Each scene shows the same named points in several views. A view is turned or mirrored, and shifted as a whole, has a little noise and may leave points out.
In the rows, 128 means zero.

Scene 1
View 1
Liva: [144  85 157 108 167 190 170 158  99 149 124 139 144 143 137 128  78 106
 106 110 156 172 158 179 143 142 125 125 199 134 186]
kuzev: [159  73 124 126 130 147 128 125 113 160 162 156 133 143 137 123 102 100
 142 112 110 130 132 201 102 124 116 135 146  97 190]
Mot: [154 116 104  97 184 124 154 120 127 107 158 128 137 152 117 118  48 140
  97 130 126 158 173 141 113 139  75 146 220 125 167]
zikim: [175  42 164 106 163 173 160 123 107 110 157 137 137 171 153 139 114  87
 123 112 137 171 143 183 103 155 128 106 186 157 172]
medav: [160  72 126 121 143 139 125 119 122 132 166 149 136 156 138 129 103 104
 126 115 116 138 141 185  92 126 110 130 162 113 179]
Bebe: [159  97 128 108 149 159 163 143  98 173 135 147 129 131 139 118  66 117
 132 121 132 157 143 180 151 139 113 149 176 113 191]
nak: [146 110 102 109 146 146 156 137 106 171 153 148 138 119 130 111  57 122
 132 120 122 139 148 178 139 127  97 155 178  96 194]
Tolok: [129  86 132 127 157 143  95 148 133 131 156 151 151 162 118 130  99 109
  95 116 125 138 173 178  81 109 118 123 162  99 162]
lirel: [ 90 116 142 114 203 187 121 190 126 123 122 140 181 143 115 131  71 118
  57 105 175 167 211 161 111 109 119 115 215 112 163]
kuron: [131  96 128 120 156 181 151 158 102 173 139 150 150 119 136 120  80 105
 127 104 142 149 152 200 137 127 123 137 179 101 194]
Fuga: [162  91 133 117 139 146 136 137 108 165 144 153 125 139 132 122  83 114
 121 123 121 146 143 180 125 129 111 141 160 110 183]
nor: [123 128 102 115 164 137 127 155 121 158 143 148 147 129 112 114  48 136
  98 122 128 141 176 165 122 112  92 151 182  83 176]
zegam: [123  88 110 122 161 171 146 148 111 144 163 152 165 132 133 121  89 102
 130 106 142 135 160 202 111 119 113 127 182  98 195]
kab: [170  51 106 132 121 121 111  96 128 130 200 159 138 163 141 131 128  92
 162 111  94 111 127 202  59 121 111 127 135 101 186]
tukup: [141  79 130 126 144 145 111 138 124 144 159 156 141 151 130 133 100 104
 117 113 119 138 156 187  89 117 121 127 159 103 179]
nur: [199  99  93 113 109 113 167 100  98 193 167 150  95 123 136 103  61 126
 175 134  87 133 104 188 147 142  86 173 145  96 204]
Vomib: [134  86 129 124 161 143  98 143 134 121 159 151 152 163 125 132  98 110
  98 111 122 139 170 175  77 112 112 121 162 107 165]
sotul: [159  49 110 123 143 147 143 104 120 116 196 149 157 159 147 131 120  88
 157 101 121 125 138 202  77 131 110 120 168 113 185]
toz: [139  67 127 132 144 151 107 132 124 138 174 156 155 156 134 132 114  98
 130 106 123 127 152 201  74 113 123 119 150  96 183]
fotat: [150  83 119 141 110 128  86 137 126 183 164 173 128 141 127 123 109 104
 140 115  98 114 135 205  84 103 119 142 109  70 188]
View 2
toz: [166 141  99 114 166 128  97 193  97 113 138 119  84 101 148 146 167 102
 132 127 115  99 109 138 135 133 122  93 122 107 112]
nak: [153 139 151 124 121 117 130 127  95  70 133 118 110 117 151 128 150  87
 138 153 143 127 105 133  90 131 122 121 133 106 169]
Bebe: [156 147 132 119 125 113 136 140 110  74 126 109 111 142 146 148 157  79
 146 156 154 146 107 123  86 121 130 114 138  95 162]
Liva: [180 165 123 119 114 111 164 172 111  97 120 111 126 163 156 152 167  93
 147 160 159 138  87 134  81 106 147  93 138  77 119]
sotul: [155 150  93 106 145 114  66 198 106  81 125 135  57 115 154 149 176  94
 127 129 104  85  86 162 124 137 133 117 139 103 116]
nur: [108 126 135 101 131 113  77 107 110  41 128 114  64 117 129 147 135  52
 138 147 135 135 120 120  84 146 115 150 138 111 216]
nor: [174 128 164 140 132 127 166 129  76 105 146 110 126 105 164 116 133 111
 131 142 134 113 107 132  96 132 120 103 118 110 142]
lirel: [220 155 153 148 124 127 211 176  81 142 139 115 158 132 182 121 156 134
 133 146 143 109  84 147  93 110 137  68 122  84  69]
fotat: [137 120 102 110 185 145  86 161  87 109 140 106  75  74 124 139 158  88
 133 118 121 123 147 104 146 147 106 102 118 118 151]
kuron: [170 153 125 129 124 115 142 161  97  85 129 114 128 124 148 133 187  96
 145 155 158 143 108 123 109 118 129  98 136  99 144]
kuzev: [146 139 101 109 157 122  92 170 103  88 136 115  81 111 137 145 164  83
 140 138 125 118 118 124 120 133 120 108 133 105 144]
tukup: [162 137 111 115 159 129 113 176  92 115 134 113  93 110 146 143 151  96
 133 133 120 103 111 127 117 131 125  93 124 104 114]
zegam: [175 150 128 126 125 117 124 179  92  88 127 126 112 113 157 126 189 108
 133 146 133 113  94 145 122 124 127 103 131 109 130]
medav: [157 140 105 110 153 125 100 173 102  97 136 118  72 121 150 154 145  88
 134 131 114 101 103 138 105 135 133 107 126  96 123]
kab: [135 130  87  95 174 129  49 188 103  90 139 125  37  90 140 157 154  83
 123 120  96  81 107 143 138 147 122 118 128 108 129]
Fuga: [153 140 122 115 144 120 124 150 102  90 133 108  96 128 143 147 140  84
 141 146 136 129 113 117  95 128 130 108 131  94 146]
Tolok: [179 132 118 122 165 139 133 180  85 132 143 110  99 110 155 144 135 109
 128 127 111  92 113 129 119 131 128  85 113  99  95]
Mot: [175 132 181 134 110 116 171 118  81  91 142 120 109 135 190 117  92 108
 116 147 115  83  72 169  53 139 134 123 123  93 129]
Vomib: [177 135 116 118 160 133 130 180  87 127 142 113  95 111 164 140 134 108
 127 128 109  89 103 140 112 128 131  89 121  99  95]
View 3
Mot: [156 108  95 115  92 163 219 128 140 117 149  94  97 148 116 117  86 123
 133 147 120 121 151 192 146  69 155  96 157  95  79]
Liva: [152 155 124  78  78 186 215  64 103 132 137  75 153 125 175  79 103 113
 147 149  86 145 117 149 131  81 118  98 165  85  90]
zikim: [148 156 127  96  96 147 227  89  81  88 168  87 143 156 134 107 102 103
 170 147  78 114 147 113 136  95 147 143 154  90 104]
nor: [131 101 102 115  61 155 164 112 134 145 146 121 121 141 163 107  99 127
 131 135 137 147 116 169 148  77 142 106 154 106  77]
kuron: [132 138 122  95  78 155 174  78 106 129 153 104 149 127 180  86 114 125
 139 114  98 149  94 123 140  95 129 122 142 101  98]
toz: [109 123 126 128  57 120 177 102  78 100 186 126 150 163 161 131 104 110
 180 142 119 138 128  98 147  97 153 146 152 112  91]
kuzev: [119 127 120 111  79 123 162 108  96 107 177 129 141 152 148 120 111 118
 155 118 107 130 115  96 151 101 156 167 138 103 111]
kab: [107 117 128 140  79  97 179 129  80  74 203 141 135 172 127 153  99 109
 184 119 112 116 136  79 158 105 172 182 137 117 110]
fotat: [ 95 104 107 118  51  96 121 117 104 122 181 164 146 163 161 126 121 115
 161 123 133 142 114  87 158 102 166 183 145 118 113]
zegam: [126 130 135 125  75 152 189  90  93 113 170 107 146 134 167 112  96 121
 158 115 110 143 101 125 139  95 136 115 140 112  84]
tukup: [115 122 115 115  55 125 173 105  97 111 170 125 144 160 158 121 104 113
 167 146 120 137 130 114 146  93 156 146 159 108  94]
nak: [137 114 109 103  97 152 164 112 132 127 155 116 122 132 147 101 109 129
 120 104 107 132 103 142 152  89 140 128 133  96 101]
lirel: [132 126 114 111  31 178 215  61 108 150 138  83 147 140 196  90  92 114
 165 186 133 165 128 179 118  77 123  62 189 102  50]
nur: [133 116  98  96 128 127 136 146 140 111 164 140 106 138 114 110 121 136
 106  70  91 107 109 116 178  96 158 190 108  91 138]
Tolok: [113 114 112 116  40 130 180  99  94 118 168 122 140 166 161 122 104 111
 177 170 136 146 143 130 139  87 158 133 175 110  83]
sotul: [126 135 140 140  90 125 207 111  70  68 199 115 138 159 131 142  92 111
 182 117 100 116 131  94 148 103 155 146 137 111  98]
View 4
fotat: [128  94  63 119 170 101 149  93 173 108 142 146 127 125 117 110 104 101
 172 178 170 116 132  87 151 135  86 141 188 149 106]
tukup: [143 116  68 125 167  97 176  99 142 139 131 129 121 123 134 119 113  94
 149 151 161 145 145 113 154 118 107 113 153 146  99]
zegam: [130 142  62 124 154 104 185  96 155 160 138 129 134 133 119 121 131  77
 146 138 142 137 122 125 141  90 117  74 159 129  72]
Bebe: [121 123  62 127 148  87 198  97 138 173 143 134  89 148 141 111 126 113
 137 136 115  78 124 119 132  59 110  99 150 148  83]
nur: [120 114  62 124 147  93 155  89 178 129 195 146  78 137 148  71 118 152
 167 128 121  39 129 130 134  65 108 132 194 154 131]
zikim: [164 168  86 129 167  66 180 121 117 191 130 141  99 124 170 108  99 111
 141 129 140 146 182 160 162 109 116 105 103 135  75]
lirel: [140 118  58 138 158 108 241  94  87 180  81  96 125 140 115 169 145  43
 103 125 150 183 124  99 145  70 127  45 118 147  67]
nor: [126  98  49 133 153 112 204  81 125 137 130  98 108 137 111 131 146  79
 130 120 141 121 112  93 138  57 127  76 170 157 112]
kab: [153 144  78 114 174  96 137 111 176 112 171 147 129 110 140  87  97 109
 179 150 170 144 165 140 166 150 109 136 174 137 118]
Vomib: [147 119  67 129 169 102 185 100 127 135 122 113 124 122 128 131 117  78
 142 138 168 172 153 108 159 113 121 105 148 151 107]
Fuga: [134 114  64 125 158  89 185  97 139 153 138 139  95 135 140 113 116 110
 143 144 138 105 141 114 145  85 105 116 155 151  99]
toz: [143 130  70 118 171  97 168  99 152 136 133 136 134 120 123 118 111  86
 156 156 166 160 144 124 156 132 105 109 157 135  92]
medav: [146 132  64 128 158  94 168 103 145 142 159 130 107 127 141  99 112 107
 156 129 149 124 150 131 150 100 119 108 161 144 109]
Tolok: [147 108  65 125 174  99 185 101 127 134 110 118 122 123 124 135 117  76
 139 146 170 167 147 100 157 120 113 113 146 154 104]
kuzev: [133 124  65 119 165  91 163 101 162 139 148 146 116 133 134 100 111 107
 165 157 148 116 141 121 149 113 101 124 167 141  96]
Mot: [156 126  60 142 150 102 207  94 100 145 153  86  88 125 142 112 142  96
 124  77 141 140 155 134 149  48 162  73 144 165 141]
Liva: [134 143  69 131 150  81 215 101 114 202 115 134  99 147 146 129 124  98
 121 133 116 118 137 130 136  64 111  77 119 137  60]
sotul: [161 169  74 119 164  93 155 110 168 143 167 140 133 116 143  91 106  98
 165 136 160 152 161 161 160 127 124 103 154 125  98]

Which points are out of place in each view (at most two, in the order of its rows)? Write - if all are in place.
view 1 -> -
view 2 -> Mot
view 3 -> Liva, zikim
view 4 -> medav
